Points, in no order, along strands that fork and pass close to each other.
Points whose rows are less than 93.2 apart are linked; no others are. Some points are linked to none.
<194>: 30.2	14.1	3.9	-10.1	3.5	-16.9	-23.1	15.9	-17.7	-23.7	-30.8	-31.1	15.5	41.5	13.2	30.9	-29.1	17.9	16.1	2.8	-21.6	-1.3	-5.5	5.8	-21.7	33.9	28.1	2.6	-4.7	-10.6
<695>: 8.3	-32.4	-26.1	-16.6	17.9	-50.9	10.5	10.8	20.6	41.2	15.7	-26.7	-36.9	-5.2	3.9	-5.2	21.0	-7.8	-33.1	-14.4	-23.5	-13.5	-1.2	-26.8	12.7	-5.3	-14.7	6.8	39.0	-26.1
<904>: 2.3	-47.8	-18.4	-14.7	8.0	-12.8	10.5	7.9	-2.1	-9.8	3.7	4.1	-15.6	-9.6	-12.3	-5.0	6.2	-3.6	-55.6	10.0	-0.7	-3.7	-22.6	-30.1	-18.6	17.8	-17.9	25.5	32.1	-19.7
<1036>: -19.4	-1.1	46.5	21.5	-18.7	23.3	3.3	-11.2	-5.6	-15.6	-38.2	-18.5	24.1	-3.5	6.4	40.9	-17.7	16.1	-12.8	15.0	3.0	18.3	9.0	-2.4	-19.5	-18.5	3.6	-33.3	21.3	46.9
<764>: 18.6	-34.3	-49.3	-21.3	4.6	-45.3	-13.0	8.4	8.7	32.8	20.8	-13.2	-13.6	-2.2	8.4	2.4	29.1	5.4	0.5	-27.5	-34.9	-36.9	-53.8	-7.6	-21.8	2.1	-25.4	19.6	13.1	-20.1
<525>: 27.2	-4.8	5.8	0.1	1.2	-11.0	8.9	-14.4	-13.9	13.3	29.0	-26.2	-2.6	-10.4	31.4	-36.4	37.1	-30.6	29.5	-7.1	-7.0	-5.8	14.4	-20.6	53.3	-26.2	4.6	13.3	-13.3	13.5
<447>: -33.4	0.7	39.9	-2.3	-22.5	17.8	9.8	-17.4	-15.9	2.9	-31.4	-4.3	-3.0	-28.6	-16.0	28.6	-10.8	16.0	-4.6	5.6	18.2	21.0	22.9	-5.9	-7.7	-2.3	2.8	-28.5	14.9	35.7
<522>: -1.1	-8.6	29.2	4.3	-21.8	18.8	-8.4	-13.7	10.5	-42.5	3.1	19.2	-33.1	-22.2	-30.4	16.9	-36.8	-35.3	4.9	6.5	28.2	19.8	47.0	12.9	-14.7	14.2	1.5	-1.6	3.7	-14.4
<460>: 2.5	-52.6	-18.9	-13.7	2.1	-11.9	-17.1	21.0	-30.1	8.0	-8.0	11.1	-14.0	-14.8	-26.4	14.2	-7.5	10.1	-37.1	9.4	-23.2	-6.1	-26.0	-15.2	-42.3	20.8	-9.7	20.3	20.4	-12.2
<1060>: -9.1	20.5	-32.7	-23.2	-3.5	2.3	23.2	-7.1	10.8	4.7	16.8	20.5	-2.0	20.3	-3.1	22.2	19.7	29.3	-16.1	-14.8	-9.4	-3.5	-27.9	-5.5	-38.3	21.0	-27.9	7.3	-1.8	4.6
<263>: -31.1	-8.1	3.3	-33.9	-2.6	-2.8	-39.1	4.7	-8.5	45.3	-9.9	5.7	-13.4	2.8	-19.0	3.3	2.8	42.5	4.3	9.0	-7.3	-5.8	-6.0	2.8	-8.2	23.8	-0.5	-14.7	-14.0	3.5
<330>: -6.1	-20.6	17.9	29.8	0.9	33.6	-35.5	-10.5	7.0	-72.8	-2.3	-1.9	21.3	10.5	-9.8	22.1	-19.9	-26.9	-8.5	19.4	14.7	30.0	3.5	-1.5	-7.2	15.5	51.2	-21.1	6.4	-9.8
<974>: 36.2	6.1	-39.9	-20.9	31.2	-32.0	28.4	11.0	10.5	10.0	32.9	-7.2	-10.1	14.0	-5.5	-25.4	-0.4	-30.1	-10.1	11.3	-15.6	-17.8	2.1	3.2	12.9	0.2	-34.2	46.9	9.4	-3.0
<208>: 18.0	-45.6	20.3	29.7	-25.4	3.5	-5.4	3.5	-7.8	-55.1	14.6	-0.5	19.4	-14.6	17.6	4.3	11.8	-53.7	3.4	12.0	0.4	19.6	9.5	-17.4	23.2	-24.0	30.2	-9.5	0.8	-10.1
<677>: 20.7	-24.3	-9.7	10.3	4.0	-8.2	26.3	-1.5	14.1	-24.7	46.6	14.7	-12.7	-26.7	-3.9	-7.1	6.6	-61.4	5.9	-5.7	-4.0	16.4	8.8	-9.0	1.6	-19.4	19.4	3.6	7.7	-42.6
<741>: -7.6	26.1	33.2	36.2	-2.5	26.6	0.4	-8.6	12.0	-20.0	-32.6	-17.1	33.3	11.0	32.0	14.7	-13.7	18.9	4.0	6.2	18.6	17.9	-1.0	7.1	5.4	-17.4	26.1	-39.2	-1.1	30.6
<312>: 11.2	-55.6	-32.1	-10.5	37.1	-11.0	2.9	8.3	-16.9	-18.3	-6.1	-25.2	2.9	-0.9	3.5	-19.6	6.4	-13.1	-42.5	13.5	-16.8	-8.7	-38.1	-30.4	3.5	13.1	-12.0	30.0	34.2	-19.1
<951>: -23.7	-0.3	32.8	21.4	-16.1	11.3	36.5	-12.5	-8.7	-2.1	-43.7	-1.6	2.0	-23.9	-9.5	2.2	-4.9	4.9	-2.2	-1.7	39.9	6.8	36.6	5.5	23.1	-19.4	-0.3	-13.3	3.4	30.8
<268>: -0.7	-17.5	-20.5	-22.0	7.2	-37.8	-1.3	5.8	37.3	14.8	2.2	-23.4	-26.9	22.5	17.0	3.6	10.5	15.5	-10.6	-17.4	-19.8	-7.8	-5.4	-12.9	4.7	17.5	-2.2	-6.3	8.2	-49.4
<55>: -9.6	-11.0	-23.2	-12.9	-2.8	-6.6	4.5	0.1	-4.1	26.1	20.2	7.8	1.8	-2.6	-8.6	-46.7	54.6	-7.4	15.6	1.1	8.0	-20.5	-23.6	-11.8	24.8	-16.1	10.9	20.4	-24.6	15.2
<112>: -3.0	-6.1	35.1	10.6	-30.9	-1.4	7.9	10.3	21.1	4.2	7.5	29.0	-2.2	-3.4	13.5	-11.8	-3.1	6.1	-19.0	-11.1	9.2	-4.2	41.1	9.1	30.5	-13.9	-38.7	-2.9	-12.1	-17.5
<691>: -14.9	20.3	46.3	0.3	-12.1	7.5	9.4	-1.7	11.7	1.7	-8.8	18.8	-11.9	-6.4	-8.9	3.1	-42.9	3.3	-18.9	-2.4	14.4	-2.7	58.5	23.8	15.5	4.1	-33.8	-8.9	-7.5	-18.1
<294>: -5.8	-57.8	6.7	2.6	14.7	-0.2	5.4	-10.6	14.2	-18.3	14.7	-18.3	-20.7	-51.7	-14.3	-28.0	2.9	-42.8	-6.6	4.6	28.5	-8.9	-23.1	-14.0	0.1	-21.3	22.8	-6.0	25.4	-14.8
<364>: -11.2	-37.2	10.3	-8.6	-48.9	-9.7	7.3	8.0	4.1	-12.9	1.8	3.0	-7.3	-5.5	11.8	11.8	43.4	-5.3	-17.4	-1.0	18.8	3.3	1.3	-33.2	19.6	5.7	8.4	-14.0	-11.9	-4.7
<630>: -23.4	-27.6	20.7	36.5	-40.0	5.6	14.8	-12.3	11.3	3.1	-22.2	10.4	2.7	-47.1	8.6	-10.7	25.5	-10.5	6.4	-8.9	41.6	16.5	13.3	-12.7	28.5	-35.6	6.0	-33.6	-3.8	21.2
<646>: 11.1	28.4	-15.9	7.5	-11.9	2.2	1.2	7.5	-2.2	-15.0	-11.0	-5.5	43.0	57.0	18.1	4.2	29.5	18.2	14.0	0.9	-20.8	-8.3	-26.4	4.8	-5.7	-3.4	11.0	10.8	-32.1	28.8
<883>: -3.0	61.9	12.3	4.2	16.9	24.9	35.4	-10.0	-24.6	-20.9	-6.2	9.9	10.5	9.4	-24.4	23.7	-30.3	-7.0	8.5	-0.6	16.8	22.6	34.7	22.5	-9.4	19.0	26.4	-3.2	1.9	2.1
<967>: 25.4	27.6	-19.8	17.3	-7.8	4.3	14.7	-9.4	2.4	12.0	37.2	4.5	-4.6	3.7	32.9	-41.6	52.5	-27.1	28.5	-19.3	-14.0	3.9	4.2	-23.1	37.7	-37.4	-3.7	17.8	-27.7	6.0
<922>: -13.9	20.5	-12.2	-3.6	10.6	-16.8	-8.4	-5.0	53.5	7.3	6.4	-11.7	-19.7	26.9	31.8	6.3	-16.2	34.9	5.9	-23.0	-17.1	-1.2	-8.5	4.3	-9.1	23.1	-9.3	-25.3	-2.5	-49.7
<941>: 18.6	11.1	-15.0	-10.7	1.5	-8.2	18.5	-3.6	32.5	-14.8	14.0	-18.5	-5.9	22.5	33.0	-29.4	19.1	-13.2	1.6	1.4	22.6	2.1	-3.5	-17.8	34.7	9.8	12.1	5.8	-16.0	-20.6
<733>: -3.2	18.6	23.6	-4.6	-33.7	21.0	-4.7	-12.2	28.4	-24.3	-4.7	10.9	-8.1	-9.3	15.1	-4.2	-11.1	-5.5	14.4	14.3	41.7	15.0	7.3	-1.1	5.7	3.0	-4.6	-21.5	-35.1	16.8
<15>: -17.4	52.8	-2.1	22.5	22.2	4.1	3.9	-6.6	59.6	26.3	-5.5	-4.0	-27.8	15.1	35.4	-28.9	-11.8	28.3	3.6	-25.4	6.0	-0.9	4.2	6.1	6.2	-11.2	-9.3	-27.5	-4.0	-32.3
<403>: 28.1	2.5	33.0	7.9	-9.9	19.9	-5.0	-3.7	-26.9	-39.6	-34.8	-23.8	1.5	-8.5	-12.9	28.5	-33.0	-22.8	22.9	29.1	26.0	3.1	6.4	9.4	-29.0	-4.6	33.4	3.8	4.9	52.8
<277>: -0.4	1.2	-31.1	-6.1	-4.3	-4.5	-11.8	-0.1	-0.3	49.6	14.0	10.1	-9.6	18.5	-2.9	-53.7	65.3	10.2	1.7	-29.3	-9.6	-26.4	-15.5	-19.6	25.9	-25.9	-14.9	30.4	-10.6	15.3
<860>: 25.1	30.0	33.5	13.6	-35.0	10.0	-30.8	9.0	6.0	-42.4	-6.9	-7.2	18.9	33.1	17.1	38.7	-19.2	-15.4	21.3	13.2	13.6	25.5	19.8	-4.0	-9.4	21.3	45.2	-32.0	-23.3	-2.3
<315>: -16.9	-14.5	36.9	17.9	-53.8	23.7	-30.2	-14.0	31.3	-28.8	-6.7	29.5	21.6	-36.4	5.1	8.5	-15.5	-12.5	3.0	18.2	38.7	31.5	9.7	-1.4	0.3	-12.4	-15.6	-37.5	-22.6	29.3
<468>: -25.6	49.8	13.4	9.7	13.3	36.7	2.1	-21.1	16.5	-8.8	28.3	34.4	12.1	-8.0	-0.1	17.7	-37.1	15.9	11.6	-6.4	-9.5	33.3	14.0	25.9	-20.0	4.3	-15.5	-34.4	9.8	-14.1
<731>: 1.4	-59.7	2.4	-16.1	-7.4	-18.5	-37.8	9.8	9.0	22.8	11.1	-10.0	4.7	-1.7	17.8	-19.5	26.8	15.2	2.3	-2.2	-12.8	-27.6	-27.2	-7.8	21.0	-8.8	0.3	1.7	-2.5	-6.7
<454>: 0.1	51.7	4.8	-13.2	17.0	22.3	24.0	-8.7	-43.8	-4.8	-17.6	-8.7	3.7	4.7	-17.0	31.7	-18.6	9.6	20.6	13.5	-0.4	14.4	8.0	19.5	-25.4	13.9	17.2	-1.2	7.0	33.3
<1061>: 4.2	-23.0	-17.0	-2.8	10.8	-35.3	15.7	-5.4	36.1	30.5	56.5	-11.9	-23.5	-26.5	12.9	-26.6	29.9	-35.5	-13.8	-12.2	-7.0	-2.1	-1.0	-31.3	24.7	-22.9	-3.0	-4.1	23.1	-24.0
<434>: -1.4	76.8	24.1	11.7	-4.6	18.9	28.6	2.2	-10.7	-5.9	-11.5	19.4	15.5	25.7	2.9	-3.6	-17.9	4.1	5.4	-12.5	7.7	2.8	35.9	19.8	9.0	7.2	6.5	-1.5	-32.1	-1.3
<534>: -1.0	68.2	-19.7	-27.1	3.5	-1.1	4.3	3.4	-31.2	-4.4	-17.1	-4.5	35.5	51.1	-11.6	23.9	-7.9	25.1	8.4	2.3	-32.3	6.6	-8.9	10.9	-17.5	42.1	0.1	12.9	-28.2	13.4
<512>: 2.2	-25.4	7.5	21.0	-21.3	4.2	-2.9	-7.5	5.4	23.6	29.5	16.5	17.7	-9.4	30.9	-29.5	52.1	7.0	-14.4	-26.1	-4.3	-2.2	2.8	-19.4	44.9	-34.1	-20.9	-1.3	6.5	9.2
<801>: 2.4	-35.6	2.9	17.2	-15.7	2.7	20.0	5.5	-6.8	-18.3	31.6	42.3	7.3	-27.0	-23.5	17.8	7.0	-26.3	2.6	-4.1	-6.3	12.4	-3.7	2.5	-31.5	-18.7	18.8	3.9	1.4	-16.0
<1100>: -43.8	56.8	12.1	16.1	12.5	31.5	24.6	-23.4	21.2	9.8	10.2	32.7	-5.3	-14.7	-19.5	-13.2	-20.2	3.8	-2.5	-2.9	26.8	31.2	32.4	15.7	9.6	1.7	-0.7	-27.4	-5.1	-9.2
<1106>: -2.1	-28.2	-28.0	15.4	47.1	-28.2	-0.6	4.0	12.1	0.3	-1.1	-12.1	-8.6	0.4	8.1	5.1	-33.7	20.6	6.1	-6.4	-27.8	-20.7	-21.7	20.4	-17.2	-0.5	-25.7	16.4	36.0	-31.2
<74>: -16.2	-22.5	-3.2	13.4	17.9	14.3	19.5	-10.6	-2.1	-13.0	7.1	18.1	10.5	-15.4	-21.4	5.6	1.4	-8.6	6.1	3.2	10.2	12.6	-1.7	12.3	-6.0	-9.5	32.5	-7.7	7.3	-10.1
<211>: 11.7	-21.8	-67.3	-22.6	-1.9	-48.3	-20.3	25.2	-8.4	65.7	-0.1	7.7	-8.4	1.4	-25.8	14.4	20.3	20.2	-13.0	-25.5	-38.1	-22.8	-32.3	1.3	-22.0	23.6	-41.2	25.7	2.9	-21.2
<694>: -11.6	-5.0	15.6	10.9	-35.2	30.0	-21.8	-18.2	20.9	-36.6	21.2	48.3	-3.1	-46.4	-28.1	14.7	-25.0	-37.4	11.0	12.8	39.4	36.1	26.3	12.2	-11.5	4.2	-3.2	-24.3	-17.6	-1.6
<271>: -25.4	27.0	28.8	21.6	-32.5	21.4	13.7	5.7	-7.5	20.7	-8.6	36.6	17.0	7.1	1.4	14.8	17.2	34.1	-13.7	-17.8	-12.8	1.1	15.9	8.0	-8.8	-20.9	-18.8	-14.0	-14.5	22.7
<247>: -18.0	60.6	24.9	-5.4	-0.9	15.8	1.0	-9.8	6.1	-7.0	-18.9	-19.5	9.3	29.5	34.1	16.2	-16.7	35.4	-6.8	-17.3	-0.4	13.4	5.0	-7.4	2.1	29.6	12.0	-38.1	-2.6	-9.8
<795>: 19.8	26.6	-19.1	-26.5	8.8	-1.7	-4.9	8.5	24.4	25.2	-18.7	-16.1	-29.8	32.3	20.2	-36.7	10.6	15.8	-8.1	-1.1	14.1	-38.4	-6.8	4.9	16.5	4.3	-39.7	24.2	-15.9	17.4
<760>: -2.2	-4.8	-29.2	-16.8	-9.6	2.7	27.3	-4.6	28.3	1.8	26.0	18.6	-4.3	6.9	4.8	-1.7	30.8	4.6	-20.4	-8.9	12.4	-5.6	-33.4	-16.0	-17.9	7.2	-13.1	4.5	-5.1	-2.9
<463>: -24.5	52.4	-11.3	-24.7	-8.7	28.2	11.5	-19.0	-4.1	-5.4	16.7	13.0	13.9	19.9	5.0	25.9	12.2	31.7	5.8	-2.5	-17.9	18.4	-26.7	-7.3	-36.6	20.8	-14.9	-13.8	-3.2	30.1
<90>: 27.9	-9.1	20.8	-0.9	-13.2	-6.1	-1.5	17.4	-42.8	-18.8	-41.7	-22.6	-23.1	1.4	-13.4	30.2	-13.5	-20.9	24.3	14.4	10.7	-4.0	23.7	5.7	-12.6	7.6	41.1	7.5	-0.9	13.7
<323>: -21.5	-21.7	15.5	-25.4	-11.7	10.6	-16.9	-23.2	26.0	9.0	16.3	12.2	-33.0	-53.9	-35.5	-9.8	-22.4	-9.8	5.2	17.3	46.5	3.4	-12.6	-6.3	-30.2	8.7	-1.2	-15.5	6.0	15.0
<240>: -19.3	-20.4	-29.2	1.6	50.0	-11.3	5.7	-7.1	8.7	11.5	-9.7	-10.7	-25.6	-18.2	-10.3	14.5	-32.5	22.9	-24.8	3.9	-7.7	-3.5	-31.4	-3.0	-37.4	10.9	-17.9	-1.9	50.2	-18.6
<453>: -22.8	2.3	20.4	14.3	15.4	39.5	-32.9	-20.6	-11.7	-52.7	-1.1	-7.8	31.0	18.9	-14.7	33.0	-31.6	-2.8	-4.4	22.1	-6.1	35.3	4.4	4.3	-19.7	21.2	38.3	-25.8	27.4	10.0
<891>: -6.2	90.9	8.3	18.4	-16.6	23.0	25.4	2.2	-1.2	5.5	-31.3	3.8	-4.1	35.1	17.9	-18.2	18.6	17.8	6.1	-28.7	14.4	-1.1	14.0	-13.4	12.0	-6.4	15.5	-0.6	-36.9	5.9
<310>: 18.9	-56.4	3.1	-10.0	3.8	-16.1	6.0	16.8	-33.9	7.6	-29.4	-25.2	-39.0	-40.5	-12.2	-10.2	5.0	-24.4	-19.1	14.9	2.5	-20.6	0.2	-18.0	1.1	-13.4	-7.0	25.0	27.4	6.2
<303>: 2.1	-11.9	-49.0	19.3	41.8	-34.5	-13.1	7.0	-13.3	8.1	-13.3	-10.4	25.0	8.5	5.2	15.5	-25.2	26.3	31.0	-7.9	-41.3	-25.7	-42.5	34.7	-14.5	3.9	-34.0	32.4	8.8	-12.3
<537>: 9.5	1.7	-51.0	-3.0	31.3	-19.0	-22.2	24.8	-33.1	31.5	-36.6	-9.9	7.9	2.8	-12.2	32.7	-33.1	24.4	18.7	1.6	-46.5	-14.6	-20.7	27.7	-22.6	21.8	-35.2	20.5	-4.7	-7.1
<831>: 3.2	-22.7	-7.2	-12.3	2.8	-25.0	12.0	26.9	-26.0	26.4	12.0	32.8	4.1	0.0	-35.6	-5.1	-2.3	1.8	-28.3	6.4	-13.6	-9.4	31.5	14.4	8.3	5.2	-34.2	39.9	3.2	-17.8
<262>: 2.4	54.4	-17.4	15.7	-1.2	12.1	11.2	1.1	8.3	-1.9	-13.1	-0.2	22.4	48.3	21.9	-25.1	26.8	23.6	18.5	-24.4	-12.7	-7.1	-15.1	-1.0	9.8	-11.3	11.8	15.0	-34.5	4.9
<451>: -25.4	20.9	40.4	-19.0	-17.0	18.1	-10.2	-8.5	5.0	-12.9	10.5	21.8	-20.2	-14.3	-29.1	16.8	-44.2	-7.7	-7.8	6.3	14.4	18.9	53.9	11.9	-7.3	28.0	-21.8	-14.6	2.5	-17.1
<1138>: -13.1	17.6	-14.0	16.2	-23.9	12.9	3.5	-0.5	12.0	9.2	11.5	22.1	-7.8	2.8	3.7	-42.9	51.0	-5.5	27.7	-4.6	14.0	0.7	-6.6	-16.0	23.0	-25.6	16.3	3.8	-43.1	7.3
<93>: -21.2	35.4	33.3	24.6	-20.2	30.1	-0.4	-4.6	1.5	-8.9	1.7	35.2	21.0	-2.4	1.1	32.4	-14.4	8.3	9.3	0.1	-9.8	32.2	22.5	16.7	-13.7	-12.8	0.8	-38.5	-14.0	9.0
<994>: -18.4	-5.0	0.5	-28.7	7.3	2.7	-32.9	13.1	-35.4	33.4	-19.3	3.5	-6.2	-9.4	-22.2	30.5	-21.7	36.0	2.3	14.4	-27.5	1.1	3.4	12.4	-26.4	21.4	-19.3	-7.7	10.1	12.1
<1111>: 2.9	-57.8	9.5	6.1	-29.9	-19.9	11.9	8.7	-43.9	8.3	27.5	25.0	10.1	-33.4	-27.4	-14.1	20.5	-11.4	-37.2	4.5	13.3	-4.8	18.0	-18.5	15.2	-11.7	-13.9	33.9	22.6	6.6
<886>: -7.8	11.6	20.6	10.9	11.7	23.4	-40.8	-11.2	-9.3	-7.4	-4.0	-0.8	-7.4	-0.8	-32.2	27.9	-24.6	-10.2	33.5	-6.8	15.8	7.5	48.3	42.7	4.9	14.0	53.5	-14.5	1.4	-10.4
<274>: 4.5	-24.2	10.9	27.4	-18.8	11.1	32.8	-10.2	6.0	-4.8	-7.5	-3.8	5.4	-30.0	26.7	-1.1	31.0	-12.9	8.7	-9.3	16.7	8.1	-14.0	-9.2	14.6	-39.6	16.9	-21.3	3.5	18.9
<697>: 31.1	30.1	-6.1	3.6	-3.4	-16.3	-10.0	14.5	-11.9	-12.9	-34.7	-38.0	41.2	57.4	27.6	19.7	3.7	26.1	15.5	-2.2	-11.2	-10.0	-25.2	0.7	-3.9	16.0	30.1	3.9	-14.5	18.6
<853>: 31.6	21.1	32.8	-10.8	-10.3	3.0	-39.6	4.6	-6.3	-33.9	-10.1	-26.1	-4.5	25.6	12.6	43.0	-40.8	6.1	30.2	7.2	-8.1	10.2	7.6	5.7	-32.7	27.5	35.6	-19.9	-0.6	1.0
<738>: -18.3	19.6	13.1	-3.6	-10.7	0.0	10.5	18.0	-21.4	33.4	-27.8	20.7	8.9	22.2	-4.1	13.8	13.5	38.4	-26.7	-18.5	-22.8	-22.1	21.0	14.4	5.7	0.3	-34.2	4.8	-6.8	12.2
<333>: 35.9	9.8	-35.6	-23.8	27.5	-23.9	7.4	1.7	25.6	28.8	17.7	-25.2	-22.7	18.5	21.1	-44.2	20.6	-13.9	-9.8	1.1	-1.8	-34.7	-12.7	-4.4	27.6	-10.4	-41.9	34.5	7.3	14.9
<916>: 8.8	29.0	-26.8	-15.7	39.0	-10.5	24.2	10.4	-11.3	32.6	-28.3	-12.9	-24.3	4.9	-10.8	1.7	-17.5	10.0	1.0	9.4	2.8	-10.1	3.7	20.8	-12.1	8.8	-13.2	17.0	2.8	6.4
<524>: 17.3	-46.3	10.4	16.6	24.9	21.1	-9.5	-1.3	-19.1	-54.1	-16.7	-8.8	9.9	-7.0	-12.7	-5.4	-29.1	-23.6	-6.4	25.8	-2.7	-6.0	-22.3	10.2	-23.6	-11.7	17.1	19.9	24.6	14.8
<401>: 35.0	27.7	11.8	-1.3	2.2	-16.4	4.3	11.1	1.3	-2.1	-20.3	-32.0	5.5	34.6	35.5	-33.8	1.5	8.3	8.5	-5.9	24.5	-16.2	12.4	-2.0	45.3	9.3	15.6	12.4	-14.9	-4.9
<1041>: 5.7	-51.3	-15.1	-1.8	33.8	6.4	-2.7	8.5	-29.8	-37.8	-27.3	-25.1	9.1	-9.8	-7.4	-7.4	-6.3	-13.2	-19.8	28.3	-3.9	-8.7	-44.3	-13.1	-14.2	3.9	19.5	17.6	21.8	6.9
<218>: -26.6	59.9	2.0	-3.6	34.2	4.5	3.7	-10.6	46.5	27.8	-1.8	-8.8	-27.9	14.6	2.9	-30.6	-28.3	22.4	-3.2	-2.9	21.3	-4.3	14.2	14.7	4.3	8.5	-10.8	-14.4	1.7	-10.5
<34>: -16.6	-43.8	3.4	-11.3	12.5	-1.5	0.3	-9.5	23.0	8.1	10.0	0.5	-34.1	-46.7	-29.8	-16.0	-14.0	-14.7	-12.6	13.2	36.7	-7.8	-18.4	-6.6	-19.7	-6.5	11.1	-5.8	20.6	-6.9
<770>: 2.9	-12.0	23.2	35.3	-30.6	12.1	-15.4	2.0	4.1	-45.6	-13.4	2.8	15.0	-1.0	9.4	26.0	-1.5	-29.8	14.7	15.3	22.8	26.7	18.9	-1.9	11.0	-9.2	47.0	-35.4	-14.4	-4.9
<22>: 28.6	-20.8	-25.0	-9.9	35.2	-28.0	9.4	12.6	-21.8	9.2	28.8	3.6	8.1	0.5	-27.9	-24.0	-12.4	-30.5	-0.5	11.5	-33.4	-7.4	26.7	17.6	22.7	-5.6	-18.8	54.7	10.7	-21.6
<153>: 1.5	-33.0	2.7	6.5	-3.9	9.8	18.6	-16.5	20.2	-19.4	16.5	-11.9	-1.4	-50.1	18.3	-25.1	20.1	-42.7	10.2	3.2	37.0	1.6	-30.8	-15.3	16.6	-31.2	23.3	-19.8	-2.2	1.6
<592>: 8.0	-29.1	14.5	5.0	-22.6	-18.9	20.9	9.6	-10.0	28.4	23.3	33.1	-3.2	-21.8	-11.8	-15.8	11.2	2.9	-30.5	-9.4	10.9	-11.6	31.0	1.4	16.6	-18.5	-36.9	27.8	15.4	3.9
<57>: -34.9	12.9	-8.2	-5.6	23.2	8.0	17.4	-10.3	9.0	21.2	14.7	23.8	-3.2	-5.3	-33.0	-3.9	-1.6	12.9	-1.3	5.4	11.9	14.2	9.4	12.8	-7.8	7.8	9.8	-7.0	0.8	-7.8
<943>: -2.5	-64.2	-15.6	-10.6	-1.9	-21.7	-9.2	14.8	-39.8	34.7	23.4	13.2	15.0	-39.1	-27.0	-21.8	25.2	-5.7	-32.3	4.4	5.2	-18.1	-24.2	-15.9	2.2	-8.5	6.8	25.6	18.9	-1.4
<515>: 7.4	9.9	-28.8	14.0	20.1	-22.3	29.7	-16.0	38.8	41.3	59.9	-5.4	-20.6	-16.8	19.0	-37.5	47.1	-27.2	-15.3	-27.2	-10.2	-1.1	-3.8	-34.1	29.7	-37.4	-15.3	0.0	23.7	3.9
<849>: 17.6	-59.9	-26.2	-14.8	9.3	-35.4	-21.5	10.4	-14.7	15.8	13.3	-25.5	7.3	-13.8	11.5	1.0	25.8	-4.3	11.9	-18.8	-45.4	-32.3	-53.3	-9.3	-12.0	-11.7	1.4	11.8	14.4	-14.2
<366>: -6.4	73.1	3.7	-20.6	1.4	17.7	11.0	-3.9	-32.7	-10.6	-5.0	-7.1	25.2	32.6	1.6	35.8	-17.8	22.9	12.6	8.2	-25.8	15.4	-0.4	8.3	-29.1	25.5	0.5	-6.8	0.5	30.6
<590>: -15.1	40.6	34.6	26.8	12.9	39.3	-27.1	-20.6	0.4	-24.7	-13.9	-18.6	40.7	10.5	13.5	24.3	-35.0	13.9	13.8	10.2	11.8	32.3	7.6	13.5	0.4	4.1	40.7	-50.3	18.8	20.2
<577>: 2.5	-13.7	-10.0	11.8	5.9	-21.5	6.5	9.3	-6.9	15.5	3.4	9.8	22.1	19.7	0.1	10.1	9.2	20.0	17.5	-22.5	-45.9	-6.6	3.0	21.3	4.7	-12.9	-2.1	8.9	-2.9	-26.0
<870>: -3.5	-41.3	0.2	-27.1	-3.6	-17.7	-45.5	15.3	0.4	21.0	-19.5	-17.4	-4.8	12.4	2.1	-1.6	11.0	22.5	17.4	13.0	-12.0	-22.4	-18.8	6.0	5.1	10.0	15.9	-5.2	-22.5	-5.8
<1031>: -6.5	18.3	-10.4	-13.1	-11.3	14.8	18.5	-11.1	40.2	-15.9	5.5	0.9	-12.3	13.0	24.1	-13.3	15.2	0.6	-6.3	5.7	37.3	8.7	-17.6	-17.3	8.6	11.5	1.9	-13.9	-24.1	-2.1
<135>: -5.9	-31.7	16.3	8.8	-22.8	9.8	-31.3	4.4	28.3	10.0	4.6	9.8	16.7	7.0	29.2	-22.4	24.1	25.8	-2.4	-1.4	4.3	-16.0	-20.2	-0.1	20.1	-22.7	-11.8	-10.9	-16.4	12.3
<631>: 1.4	-40.6	-1.4	-11.0	-9.0	-13.0	-27.7	27.3	-33.3	26.0	-17.4	12.5	-4.1	-6.5	-15.3	34.1	-12.5	34.2	-22.4	2.5	-31.4	-14.1	-6.5	3.4	-32.3	10.1	-29.1	11.9	15.1	2.5
<500>: 6.2	10.4	-20.4	-15.5	28.5	3.2	-45.3	23.1	-49.5	7.1	-33.6	-16.5	-3.3	4.6	-16.3	44.7	-57.7	17.7	16.7	17.3	-52.0	2.3	-3.6	19.2	-37.0	37.6	-26.3	4.8	12.4	-0.2
<1059>: 27.8	-24.6	25.3	10.0	6.4	23.5	-24.9	-2.0	-6.7	-56.5	-15.5	-18.8	6.5	-5.1	-7.5	13.6	-35.3	-31.3	16.3	32.9	16.3	-7.4	-19.9	12.5	-30.2	-8.9	32.2	6.1	5.8	33.3
<923>: 44.5	6.7	-5.0	-8.8	19.5	-21.2	2.7	-0.1	-27.9	14.8	3.4	-38.2	13.2	19.2	31.3	-32.9	18.2	-9.2	20.8	-3.3	-16.1	-15.9	13.3	-5.4	52.3	-10.1	0.2	34.0	-5.5	9.8
<316>: 34.0	-37.9	10.4	18.0	3.3	0.8	-1.4	-5.8	-11.1	-43.7	39.3	-19.1	-9.8	-35.4	12.7	-6.3	9.9	-79.4	21.0	-11.0	-17.9	11.5	-3.2	-18.4	5.0	-25.7	39.7	-2.9	11.5	-34.3
<602>: -16.2	59.7	-1.9	-18.0	16.7	14.8	-7.0	-3.1	23.1	27.0	-15.9	0.3	-23.5	30.1	4.6	-37.5	-8.8	33.9	-7.6	-6.0	10.2	-25.5	0.8	7.5	5.1	9.7	-32.5	9.8	-21.6	8.4
<876>: -4.2	42.7	-38.6	-22.1	1.3	-20.8	-4.8	7.6	-15.7	5.8	-21.3	1.6	41.2	55.2	-18.6	9.4	-2.0	32.9	-3.0	-11.1	-48.1	-6.8	-15.5	23.4	-3.3	33.9	-28.5	27.7	-35.5	-10.3
<378>: -5.9	-0.5	7.3	-24.4	-13.8	-6.0	15.6	3.2	-3.3	14.0	-8.6	11.4	-30.9	-14.7	-26.8	-12.5	-4.8	-3.6	-3.0	22.5	36.4	-16.8	26.1	7.7	4.8	8.8	-25.3	19.8	-15.1	22.7
<675>: 0.5	-4.8	-18.3	21.8	2.4	-13.3	30.5	-12.2	8.0	-6.0	58.8	18.3	3.1	-29.6	1.2	-26.0	29.8	-58.9	3.4	-1.2	11.1	30.7	24.8	-20.4	45.3	-18.9	9.3	-4.6	-4.2	-33.2

A fork is a point with three links, a tip a point with one. Leave the first point through the second and follow the links. Name the first fork or tip that comes.
<274> / <630> => <770>
<631> / <460> => <90>
<218> / <602> => <592>
<1138> / <967> => <1031>
<951> / <630> => <323>

A fork is a point with three links. Follow the links from the first point to the second and name the forks in between, in order.
<1100> / <366> => <677>, <770>
<211> / <90> => <731>, <994>
<460> / <849> => <994>, <731>
<1111> / <218> => <592>

Name the points in between on the shortest way along the links from the first point to the second, in order.
<943> / <525> => <1111>, <592>, <112>, <691>, <451>, <522>, <694>, <315>, <733>, <1031>, <941>, <401>, <923>
<330> / <366> => <770>, <860>, <853>, <194>, <697>, <646>, <262>, <891>, <434>, <883>, <454>
<22> / <15> => <974>, <333>, <795>, <602>, <218>
<904> / <764> => <460>, <631>, <994>, <263>, <870>, <731>, <849>
<741> / <316> => <590>, <453>, <330>, <770>, <208>
<135> / <303> => <731>, <870>, <263>, <994>, <500>, <537>
